A landscape with many valleys, sampled at points; each row gives a point and its height.
A ball rolls from a point to whichever of its 2 nearest points has the largest drop for the distance, and stops where none of them is lower. Distance is the straight distance between rows; heights are no part of it.
J872: [ 29  -2   1 -12  17 -37 -32 -13  16   6  25  23  38 -29  -6 -13 -39  13
   4  -3 -42 -56]  height 22.6
J442: [  4  16  -6  27 -20  25 -19  22 -33  -2  11  16 -21  -4  -4  22  48  46
   6  29  18  15]  height 29.6
J582: [-10 -31 -20   0 -41  15  13  10 -30 -12 -21 -43  27   6 -11   2  20 -35
  15  13 -16   1]  height 18.4
J686: [ 55 -15 -28   2 -38 -12 -12  -1 -40  -1 -15 -20  25 -30 -28  12   0   5
  10  13 -27 -28]  height 60.1
J260: [ 27  11   7  23 -37 -13   0  13 -26 -43  11 -31 -18 -19 -12 -22  25  12
  -5  20 -12 -31]  height 55.6
J838: [-10  22  36   5  19   3 -29   0  39 -12  61  19  -1  11  20 -19 -19  36
   7   6  12 -22]  height 30.7
J963: [ 21  -1 -19   6 -33  17  19  15 -20 -45 -11 -23 -20  -4 -11  -5  36   8
  -2   1   2  17]  height 23.9
J202: [ 43 -16 -24  -3 -12   1  -1 -14 -33  24 -22   6  26 -31 -25   9  15   8
   8   5 -20  -9]  height 60.8
J733: [ 37  -8 -33 -29  28 -22  20 -12   4  11 -41   0 -17 -18  -4   5 -31 -26
 -17 -37 -21  13]  height 54.0
J128: [ 27  -8  14  12   9 -48 -21 -32  -6   7 -17  33 -13 -35   6   2  -8  33
 -32  21 -45 -45]  height 68.9
J427: [-10   7 -14   5  -4   0  47  10  19 -30 -29 -19 -20  -5 -30 -57  24 -54
 -35 -14   3  -4]  height 48.8
J431: [-55 -10  42   0 -10   3 -18   0  -4  22  10 -16  19  32  32  29 -14  -6
  16  21  -2  11]  height 50.8
J702: [-14  24 -14  12  32  15  14 -10  -2  42  14  39  -8  -7   2 -13   9   2
   2  -2   1   2]  height 32.3
J30: [ 36  -7  -5   4  -9  31  30  -6   5 -29  -8  -4 -11 -13 -21 -45  63  10
  11  -9  -3  -6]  height 40.9
J212: [ -6  -1  16  13  -8 -31 -33  -1 -20  24   3  12  23  -9   7  16 -14  16
   2  36 -21 -35]  height 63.4
J525: [ 53  10 -25   1  11  -9  15  -9   1 -16 -23   7 -46 -19  -8  -2  15  15
 -20 -25  -1  13]  height 58.5
J684: [ 23   0 -14  10 -18 -28 -17   8 -39  17  -7 -17  22 -18 -13  21 -22   3
   4  23 -21 -32]  height 61.7
J190: [ 13  -9 -28 -17   9 -11  34   2   2  -7 -43 -18 -15  -2  -9  -3  -6 -38
 -10 -25  -4  15]  height 52.2
J96: [-40  12  39  -1   9   1 -14   6  30   7  62 -31  23  24  12 -16 -68 -31
  13  -5  22  10]  height 33.2
J48: [ -3  -9  21  -2  -2  -5 -49   8   9   6  20  31  16  15  20  45 -11  40
  19  22  15 -15]  height 37.9
J910: [ 27 -26  16 -29  14 -21 -23 -28  19  10   6  32  49  -9  10  -5 -14  12
  25 -11 -37 -38]  height 12.5
J207: [-55  12  40 -16   7 -18  -4 -10  19  -5  15 -19 -20  32  34  10 -63  -8
 -12 -19  12  24]  height 49.8
J130: [ 21  -4 -12  27 -18  14  32  -7 -11 -33 -16 -18 -18 -18 -19 -51  57 -10
 -17   9 -11 -12]  height 43.6
J695: [ 39 -17 -44   1 -25  11  -6   1 -41  12 -36  -8  12 -26 -15  38  20  10
   6   4  -6  24]  height 59.5
J26: [-22   7  24   9  -9  50  13   9   8   6  38  -7   2  34   5 -15  41  -2
  25   9  38  10]  height 41.4
J914: [  4 -19  28 -26   4  -8 -32 -10  25  -6  25  15  34  22  22  26 -24  26
  28  -5  -1 -18]  height 41.3
J747: [  0  22  32  10  12 -30  -5 -17  12 -19   8  20 -54  -7  18 -21  15  32
 -25   5  -9 -23]  height 46.6
J31: [ -8  -4  -2  15  -3  61  28  15   6   9  24  -4  34  20 -23 -30  46 -27
  29   8  33  -3]  height 43.5
J46: [-40   5  19  21   8   1 -42  16  -7  35  17  29  13  13  15  47  -6  23
   3  37  19   0]  height 34.7
J866: [  0   6   4   6  40  31  25 -26  14  34   4  40   3 -11   1 -50  38   4
  14  -4 -13  -3]  height 35.4
J118: [ 40   7 -27 -27  31 -16  13 -14  22   0 -21  20 -26 -15   0  -7 -11   3
 -14 -45  -9  11]  height 56.0
J574: [ -6 -10 -14  21 -18   6  37   3  -2 -35 -31 -33  -8 -17 -35 -69  44 -49
 -34   8 -12 -22]  height 46.5
J411: [-25  -3  15 -10   3  30  28   8  30  -6  23 -30  25  26 -24 -34 -20 -60
  11 -19  34  -1]  height 25.9
J675: [  6  -8 -33  -5  -9   5  38  19   5 -33 -42 -28  -6  -6 -33 -24  17 -46
 -17 -16   8   7]  height 50.6
J281: [ 31  13  -5 -32  12   3 -17   6  28 -17  27  24  -5  18   4  23 -20  33
  18 -32  23  11]  height 18.5
J425: [ 20 -15  -3 -45 -17   6  13  21  14 -41   8 -40  13  21 -17   6 -26 -32
  25 -37  19   7]  height 18.3
J358: [ 44   5 -31 -25  19  24  -8   3  16   7  18  38  13   4  -6  16   2  23
  30 -36  19   8]  height 12.9
J620: [-59 -21  38 -13   5 -18 -29 -10   3  31  -3   8  15  26  39  45 -44   0
  -1  14  -4  15]  height 49.3
J874: [ -5  15  25  23   3 -14 -19  -4  -7  -7   2  26 -42  -6  13   7  25  42
 -14  28  -3 -15]  height 51.4
J587: [ 11  -3 -19 -34  -5  -1  22  31  20 -33  -7 -35  12   6 -38 -11 -28 -56
  -2 -39  18   1]  height 18.1
J392: [ 26  17 -35  11 -31  14  24  40 -26 -62   1 -27 -29 -11 -32 -19  22  -1
 -21   0  22  13]  height 20.2
J753: [ 18  14  19  -3   6 -40 -31   2   3  -3  27  -7  16 -17   1 -13 -38   7
  -3  14 -25 -51]  height 30.6
J430: [  3 -28  -4 -31 -27  10  17  11  -4 -27 -10 -40  23  24  -5   7   3 -37
  23 -13  -3   5]  height 14.0
J756: [ 49  -7 -11   2  -2 -33 -26 -26 -13   6 -24  37 -16 -34  -9  22   3  45
 -20  11 -21 -16]  height 72.7
J726: [ -9  -4 -25  18 -22   0  -5  -2 -39   8 -50 -20 -28 -23   8  38  28  12
 -28  16 -13  40]  height 56.5
J724: [ 14  21   6 -11  18  -2 -29   1  38 -16  51  43   9  14   8   9 -14  45
  12 -17  20 -17]  height 24.3
J198: [-28 -15  36 -24   3  -2 -26 -14  33   7  37  10  38  32  37  11 -44   4
  23  -9   4   3]  height 44.0
J203: [-11 -36  21 -21  24 -26 -33 -30  26  16   5  50  40   0  31   9 -31  15
  11  10 -35 -24]  height 1.3
J158: [-62  15  22  22   6   0  -6   8 -16  41  15  -8  14  15  19  10 -19 -16
   3  33  -2   4]  height 52.3
J850: [  9  20  30   6   8 -46 -20   0  10 -13  16  13 -24  -8  14  -7 -24  28
 -22  13 -21 -39]  height 38.8
J159: [-30   2  -9  31  -4 -18  -8  -7 -36  41 -43   7 -35 -19   9  39  19   9
 -34  28 -15  26]  height 55.5
J27: [ 13 -17 -23  -9  -7 -21 -10 -14 -18  13 -59  -2 -18 -13  10  45   5  15
 -13  -7 -20  35]  height 57.1
J180: [-52  -2  38 -19   3  -9  25 -14  18 -16  -6 -26 -30  33  29  -5 -25 -24
 -10 -15   8  33]  height 52.5
J84: [ 22   6 -15  17 -32  10 -10  11 -35 -26 -12  -7 -30 -14  -2  16  46  42
 -10  12   4  21]  height 27.0
J699: [-47 -19  44 -27   7 -22 -19 -18  27   2   8   5   6  35  45  25 -63   3
   3 -10   2  20]  height 46.9
J432: [-14  25  -3  27  -3  21 -24  19 -20  30  22  28  -9   7   2  36  22  32
   6  24  30   7]  height 32.0
J21: [ 43  -3 -24  18 -48   3   2  11 -41 -28  -2 -34   9 -33 -29  -9  20   8
  -7  19 -14 -24]  height 58.2
J245: [-17  -3 -10   1   2  27  36   3  11 -24 -34 -19 -40  16   8  -5  36 -15
  -5 -19  17  46]  height 55.8
J376: [ 10  15  13   4  -8 -16   9   2  -7 -25   4 -14 -29  -7  -7 -15  10   0
  -8   1 -11 -19]  height 52.4
J740: [-21 -21 -17   8  -8  12  30  -2 -19  21 -28 -26  27  -2 -13 -12   9 -48
   8   9 -14  -3]  height 22.4
J423: [ 23   9   6   6  20  33  29 -11  22  -8  17  23  -6  -8 -20 -52  45   1
  16 -15   2  -7]  height 38.3
J486: [-23   4  -4 -28   3   8  28  28  38 -30   4 -33  16  12 -49 -33 -26 -73
 -13 -32  32   1]  height 21.8
J407: [-30  33   1  32  18  -7  -5  12 -17  43  29   9  12  -3  -2  -7 -25  -2
   1  32   4 -23]  height 54.2
J578: [ 27 -12 -58   6  -9  26  14  21 -28  -7 -39 -10  -1 -12 -12  30  27  -1
   1 -13  14  51]  height 58.4
J693: [ 16  -4 -14 -25  21  10 -17  -9  20  22  29  46  44  15   3  13 -14  18
  33 -25   7  -5]  height 18.0
J849: [-40  26  36  12  20   4 -15   0  28   7  50   8  -3  25  29  -6 -39  14
   1   2  21   8]  height 35.9
J930: [ 32 -17 -22 -16  15 -28   3 -32 -11  16 -59  10 -17 -24   8  17  -5   3
 -22 -20 -29  16]  height 55.9
J65: [-18  -2 -44  24   2  27  31  13 -28  42 -26  -7  18  -2 -21   1  16 -40
   7  11  16  17]  height 26.3
J305: [-29   9  26   2   4  20  -2   7  14   7  38  -2   5  26  13   0  -5   1
  23  -4  26   6]  height 39.1
J666: [-11  11 -23  18  19  37  17   2 -18  49  -7  19   5  -5 -11  -5  28  -5
   8   2  14  23]  height 29.7
J668: [-19 -10  16 -17  -4   5  27  -8  12 -22 -24 -21 -32  24  22   5  14  -9
   4 -16   4  30]  height 54.4
J90: [ 12   0 -43   2  15  35  33  14   0 -14 -31  -6 -24   0  -5   4  30  -7
  -5 -27  32  55]  height 57.2
J927: [-10 -19  11   7  11 -34 -20 -24 -12  32 -22  26   4 -15  12  12 -13  13
 -21  27 -38 -27]  height 65.3
J497: [-44   0  24  -8  11  26  10   5  30  16  47 -14  37  29   2 -27 -42 -41
  15 -15  34  14]  height 29.8
J247: [-14  10   4  26  -4 -14  -9 -10 -21  20 -25  16 -44 -18  14  15  33  31
 -30  29 -13   2]  height 54.1
J982: [-31  33  36   9  15 -19 -29   8  33   1  62 -22  17   8  24 -19 -57   0
  -1  17   8 -16]  height 37.7

Where does a ball stop that starts at each point below?
J747 | J203
J198 | J392
J202 | J699
J27 | J430
J30 | J430
J982 | J587
J118 | J430

Call two points neighbours if one is among the 2 nearest of the other. Go from one point of each pair to the other, from neighbour to neighbour, staying as low as possible. Name the highest point that can't be avoided.
J203 and J392 | J914
J358 and J430 | J982
J430 and J587 | J425
